A landscape with many peaks, sampled at points; each row gives a point and its height.
A climber steps from a point to the highest of its 2 nearest points, and stops where none of them is higher. Distance is the straight distance between rows; heights are no part of it.
Lebab (h 618): 141 133 117 138 101 132 155 121  98  89 174 116 130 104 121 111 111 172 137  92 111
rad (h 823): 130 114 104 148 129 118 145  87 162 147  96 127 134 162 149 153 152 101 120 132 143
Dop (h 373): 115 141 150 112 141 122  98  60 156 164 145 113 142 120 134 141 162 113 105 153 156
gifi (h 385): 126 153 122 129 136 168 166 113 112 123 173 133 134 121 119 115 139 149 135 116 145
rabot (h 297): 122 130 163 100 147 107  90  97 155 103 157 123 143  92 127 133 127 137 107 146 160
Nasu (h 748): 140 120 112 148 130 110 136 156 139 145  96 147 122 150 132 138 133 105 122 132 126
dapot (h 721): 132 146 146 134 130 145 142  81 122  93 188 116 138 104 120 113 133 174 130 114 131
goz (h 154): 126  99 131 117 126 115 109 150 121 124 102 133 138 121 130 115 123 126 146 142 108
Zazez (h 525): 113 119 167 125 120 118 113 129 165 134 141 113 157 114 113 121 101 133 103 137 145
gezed (h 306): 141 143 105 134 121 135 153 145 126  89 160 125 121 108 124 144 107 153 101 101 134
Didod (h 412): 124 141 138 131 140 137 122  58 158 150 147 113 161 125 136 136 155 124 110 141 152
bir (h 365): 132 115 123 136 136 124 133  95 143  85 139 121 163  97 139 134 129 141 124 139 137
fibov (h 374): 132 140  90 138 126 144 154 113  95 162 106 137 108 160 136 116 153 110 150 128 116
tul (h 466): 126 114 129 133 120 112 124 156 148 117 121 132 146 116 122 126  98 128 110 127 135
kas (h 509): 133 135 133 158  85  95 130 137 138  93 146  98 139 113 117 123  68 157  96 105 105
Zinu (h 634): 130 140 126 117 108 101 113 167 118  98 133 118 102 119 119 128  73 142  96 123 116
Gil (h 346): 136 162  97 158 129 161 177 114 131 115 158 113 149 131 124 147 139 135 116 107 136
nabut (h 95): 153 144 116 150  94 107 141 141 102 119 150 101 122 116 115 111  99 163 116 108  83
mar (h 601): 105 127 172  94 132 137  89 151 148 120 142 131 127 108 118 126 107 139 113 127 141
naf (h 446): 128 105 125 115 147 110 120 134 139 118 107 130 117 131 135 148 130 112 118 152 137
Mor (h 620): 129 155 136 130 146 150 139  64 132 126 171 107 143 114 129 129 149 146 116 136 141
ditiz (h 698): 144 116 116 156 120 106 136 147 147 155  84 160 116 167 141 137 148  98 141 123 122
Mupo (h 426): 111 128 117 120 128 153 141 124  75 156 108 146 110 149 132 104 158 108 198 129 115
godi (h 211): 105  98 168 124 135  97  97 155 149 133  89 122 121 142 119 133 105  95 127 151 141
lareb (h 578): 154 136 103 139 123 109 125 179  98 133 102 154 114 126 124 129 127 116 137 121 111
refef (h 775): 135 130 102 153 123 149 166 134 133 126 143 142 167 121 126 123 136 132 135 106 146
duni (h 633): 128 130 132 149 119 140 147 114 156 134 150 118 174 121 123 124 123 144 114 120 130
femi (h 607): 122 129 147  93 131 138 107 127 126  86 158 143 132  97 126 110 118 162 128 119 141
kege (h 585): 124 126 153 131 118 139 127 130 158 131 157 127 161 111 116 114 112 152 111 118 135
Fetu (h 485): 109 124 151 126 137 137  88 191 120 139  93 138 104 135 125 146 121 115 148 127 106
nire (h 448): 122 132 117 115 144 162 148 118 108 141 133 141 123 135 132 116 152 126 149 133 137
fiv (h 328): 149 157  88 158 124 140 171 133 121  93 151 116 137 116 125 151 122 140 111 104 127
Vibut (h 262): 113 108 149 115 135 113 107 106 154 166  94 117 103 161 142 147 147  93 126 151 132
navab (h 171): 132  97 135 137 122  98 108 169 134 131  85 145 133 133 128 122 117 111 144 135 113
Vep (h 277): 129 132 125 113 131 137 131 146 134 104 152 129 122 109 123 138 111 147 103 120 139
Zik (h 567): 133 141 120 129 128 100 126 160 131 105 124 115 108 123 118 142  84 128  87 135 130
bevab (h 503): 124 120 129 122 140 103 122 142 143 111 120 114 116 122 124 150 103 116  95 148 144
tiv (h 894): 134 117 101 154 136 123 151 110 156 128 111 129 149 141 142 153 142 112 117 132 142
Vaz (h 737): 140 149 107 154 115 145 172 103 100 117 163 106 143 120 122 112 129 149 141 114 111
nifur (h 273): 112 121 147 100 152 162 109 146 125 124 129 155 121 120 128 132 148 127 147 129 142
Zep (h 415): 125 144 109 128 134 160 167 130 101 134 150 144 132 127 123 113 142 131 152 118 142
tif (h 188): 119  98 147 140 124  94 111 161 149 128  89 133 136 135 120 123 100 104 126 142 131
zunaz (h 124): 153 125  96 141 119 114 146 124  83 123 127 115 141 116 132 107 126 137 151 130  94
betip (h 337): 128 123 143 121 138 114 113  94 149  89 147 115 152  94 132 135 119 145 110 144 145
sekim (h 849): 106 126 164  89 106 118  88 151 136  90 144 127 119 110 123 115  78 153 109 114 128
sugor (h 84): 141 138 128 135 110 121 130 148 116 134 140 107 122 125 115 109 100 149 110 126  93
Rufon (h 461): 125 124 134 146 104  85 124 141 138  93 126 100 138 115 119 123  65 137  96 131 123
Fazo (h 813): 139 120 103 145 133 120 144 144 139 126 116 140 137 132 132 143 127 119 116 128 133
guf (h 486): 125 133 112 121 144 158 142 142 113 151 118 148 104 148 132 132 153 114 140 126 131
Paz (h 667): 134 141 147 129 137 138 129  81 139 106 175 111 147 104 126 124 134 158 114 132 134
bitu (h 725): 121 127 140  97 102 110 106 147 121  85 147 118 109 113 125 119  78 161 105 113 112
lol (h 606): 128 126 135  98 127 125 107 152 108 110 130 116 112 116 122 117 107 146 124 134 102
sisa (h 53): 132 118 122 140 124 118 121 127 131 169  89 130 116 162 139 123 141 109 136 141 103
babur (h 104): 161 140 106 139 101 104 133 154  82 119 138 115 122 108 119 106 107 151 133 110  86
Pegi (h 547): 124 121 132  97 133 136  97 163  94 117 113 127 113 122 125 119 125 136 153 133  97
vez (h 115): 153 135 102 141 108 115 153 122  78 108 150 104 131 107 123 104 119 155 146 117  91
tis (h 785): 130 146 127 146 124 148 163  80 108 107 172 110 149 113 124 106 137 158 146 124 121
bez (h 73): 135 133 133 137 120 116 118 156 124 155 116 111 123 137 115 114 105 128 112 141  96
zoliv (h 537): 124 126 129 100 115 141 125 144 110  86 159 149 132  97 126 107 111 160 140 102 135
Delik (h 63): 124 123 142 136 128 120 112 147 136 168  97 118 120 152 123 124 121 110 121 146 104
tazaz (h 575): 130 128 124 136 137 143 127 158 130 156  91 158  85 167 144 150 163  96 149 118 125
sonuk (h 528): 123 128 128 119 149 152 124 160 132 150 109 150  96 150 133 152 148 106 133 124 132
nubi (h 429): 137 113 107 140 115 103 131 154 136  93 118 140 150 104 131 134  99 130 116 121 131
Tekem (h 687): 121 127 152  84 140 125  92 131 120 110 137 110 111 112 122 125 116 146 116 151 117
robu (h 258): 119 134 167  90 158 124  81 106 149 119 154 138 132  98 124 132 145 132 119 146 159
dere (h 310): 111 117 144 101 157 156 111 123 127 141 115 149 109 139 142 140 165 112 153 136 140
zenu (h 371): 108 124 126 108 145 160 131  77 124 153 111 153 103 159 145 128 177 108 159 131 156
Kov (h 483): 125 122 139 115 146 134 121  88 137 126 141 122 147 116 134 122 144 136 124 148 136
runo (h 769): 140 119  95 160 114 110 147  92 154 157  82 135 122 178 153 142 152 101 130 123 131
liset (h 669): 134 124 103 143 111 135 147 106 118 160  80 158  84 185 156 124 169  97 175 106 131
mov (h 718): 143 123  89 156 115 120 152 109 126 157  85 151 112 173 152 127 163 100 153 117 124
zifiv (h 544): 145 141 122 171  80 109 143 129 132  88 158  97 136 115 117 135  83 161 104  88  96
zezib (h 397): 123 115 131  95 159 131 113 120 134 113 128 134 115 120 136 147 145 122 122 152 146
likik (h 666): 134 136 134 133 114 137 145 102 119  77 182 117 126 103 121 121 118 178 124 100 122
mome (h 586): 110 119 160 117 140 110 109 124 161 156 122 108 125 137 120 151 126  98 100 152 158
mufiz (h 581): 147 139 117 164  94 128 156 119 116  92 167 101 142 108 120 125 108 165 124  90 100
sudav (h 187): 118 145 151 105 160 152 114  83 118 123 154 148 141 114 127  98 161 140 157 143 151
Zimik (h 526): 112 117 157 135 140 128  96 182 143 146  89 142  96 150 130 156 128  99 141 130 122
Pav (h 364): 106 130 110 124 128 163 152  89 113 162 104 154 101 170 141 118 168 105 171 118 150
gad (h 464): 128 116 115 118 132 136 130 151  78 135 104 148 117 133 132 113 153 113 189 127 109
Feg (h 138): 142 110 113 120 118 108 121 143  97 119 113 122 138 115 129 103 120 136 150 134  95
nid (h 518): 120 115 140 141 135 103 127 139 168 145 108 120 132 146 121 150 115  97 100 143 155
fedel (h 623): 133 128 115 142 122 142 138 142 110 165  87 166  88 174 146 131 171  96 178 107 122
nabo (h 709): 109 132 163  86 121 143  89 151 130 100 152 141 120 103 122 117 103 160 124 110 131
fol (h 395): 135 107 110 138 126 122 140 127 132  99 125 135 161 105 134 125 122 135 132 128 130
Mumo (h 646): 128 119 135 145 128 114 124 146 159 167  85 144  99 176 138 149 144  91 127 131 130
zifed (h 521): 113 117 158 115 129 123 106 154 150 131 123 127 133 121 116 130 101 124 111 137 138
rav (h 219): 122 137 157  92 169 140  91  95 132 119 148 147 131 108 130 121 163 134 142 145 153
vek (h 800): 121 130 150 100 138 113 109 122 136 115 144  95 112 113 119 137 106 138  96 153 130
Raduv (h 668): 161 144  91 150 111 121 157 168  84 142 132 154 143 115 115 115 130 120 156  92 129
nelog (h 447): 123 130 124 127 141 148 138  77 136 145 137 125 148 131 136 123 152 130 128 139 141
suneb (h 413): 117 132 124 113 150 154 133  79 131 149 129 141 127 141 140 130 166 117 136 139 155
Memad (h 504): 124 117 130 114 132 139 103 162  93 141 102 132 117 133 128 117 139 122 171 132  92
Zifam (h 705): 135 152 100 170 119 139 157 100 146 154 126 100 161 149 129 140 130 126 103 124 117
fodiv (h 327): 107 123 158 105 139 117  98  84 162 174 126 117 126 136 134 152 159  96 109 151 160
Moge (h 716): 151 134  91 158 113 134 165 150 108 136 134 145 156 122 124 118 133 125 145 104 129
puzot (h 696): 148 142 105 157 114 131 156 122 113 133 143 103 143 125 124 116 121 145 122 121  99
nusan (h 473): 130 115 115 107 119 132 122 165 113  94 129 156 133 100 130 120 112 138 136 110 133
fimok (h 363): 127 160 110 145 138 168 175  95 126 118 168 123 148 126 123 133 146 141 126 116 152
neni (h 583): 119 117 146 135 136 120 117 170 159 152  99 144 109 154 124 152 127  93 119 130 142
fad (h 621): 152 142  99 135 121 129 143 170  86 138 126 149 119 122 120 117 130 125 145 111 115
Lofik (h 289): 111 114 140 115 134 109 113  85 161 168 106 110 112 154 140 158 152  91 109 151 153
dezi (h 419): 124 120 150 125 114  97 111 141 133 114 127  95 130 119 115 115  77 139 102 141 114
Vezam (h 532): 123 122 146 100 144 138 111 112 129 109 146 134 142 103 129 116 135 147 130 141 135
dabep (h 527): 131 124 126 127 129 120 104 193 112 127  97 156 106 126 124 138 118 115 138 119 114
gisod (h 744): 136 137 103 158 120 133 147 116 137 171 110 118 144 158 130 127 134 118 115 129 115
Zava (h 396): 113 141 101 127 127 156 155 106  83 160 111 143 103 158 133 108 157 110 176 129 129
viz (h 707): 146 137 105 155 117 124 144 128 118 158 119 116 142 140 128 114 127 129 121 133  99
mem (h 237): 110  99 160 124 135 104 103 131 155 152  93 121 118 151 132 139 130  92 131 154 133
rog (h 350): 113 119 152  88 159 139  97 108 134 133 122 135 112 127 138 143 162 114 136 153 143
sume (h 673): 113 127 159 110 138 103 108 118 147 140 134  90 121 124 116 146 111 112  93 160 149
nudok (h 671): 130 147 124 162 119 142 152 100 158 139 149  92 168 133 122 139 125 138 101 122 122
lodid (h 244): 124 122 129 107 143 151 126 151 133 116 137 151 127 114 126 132 131 133 125 124 147

Two climbers start at each pair of points below. Name the first point that both come to, or write never.
Pav, sonuk: never
fiv, bir: never
tazaz, Zimik: tiv

For each start below, name the point where the climber stops.
rabot: sekim
dere: sekim
lodid: tiv
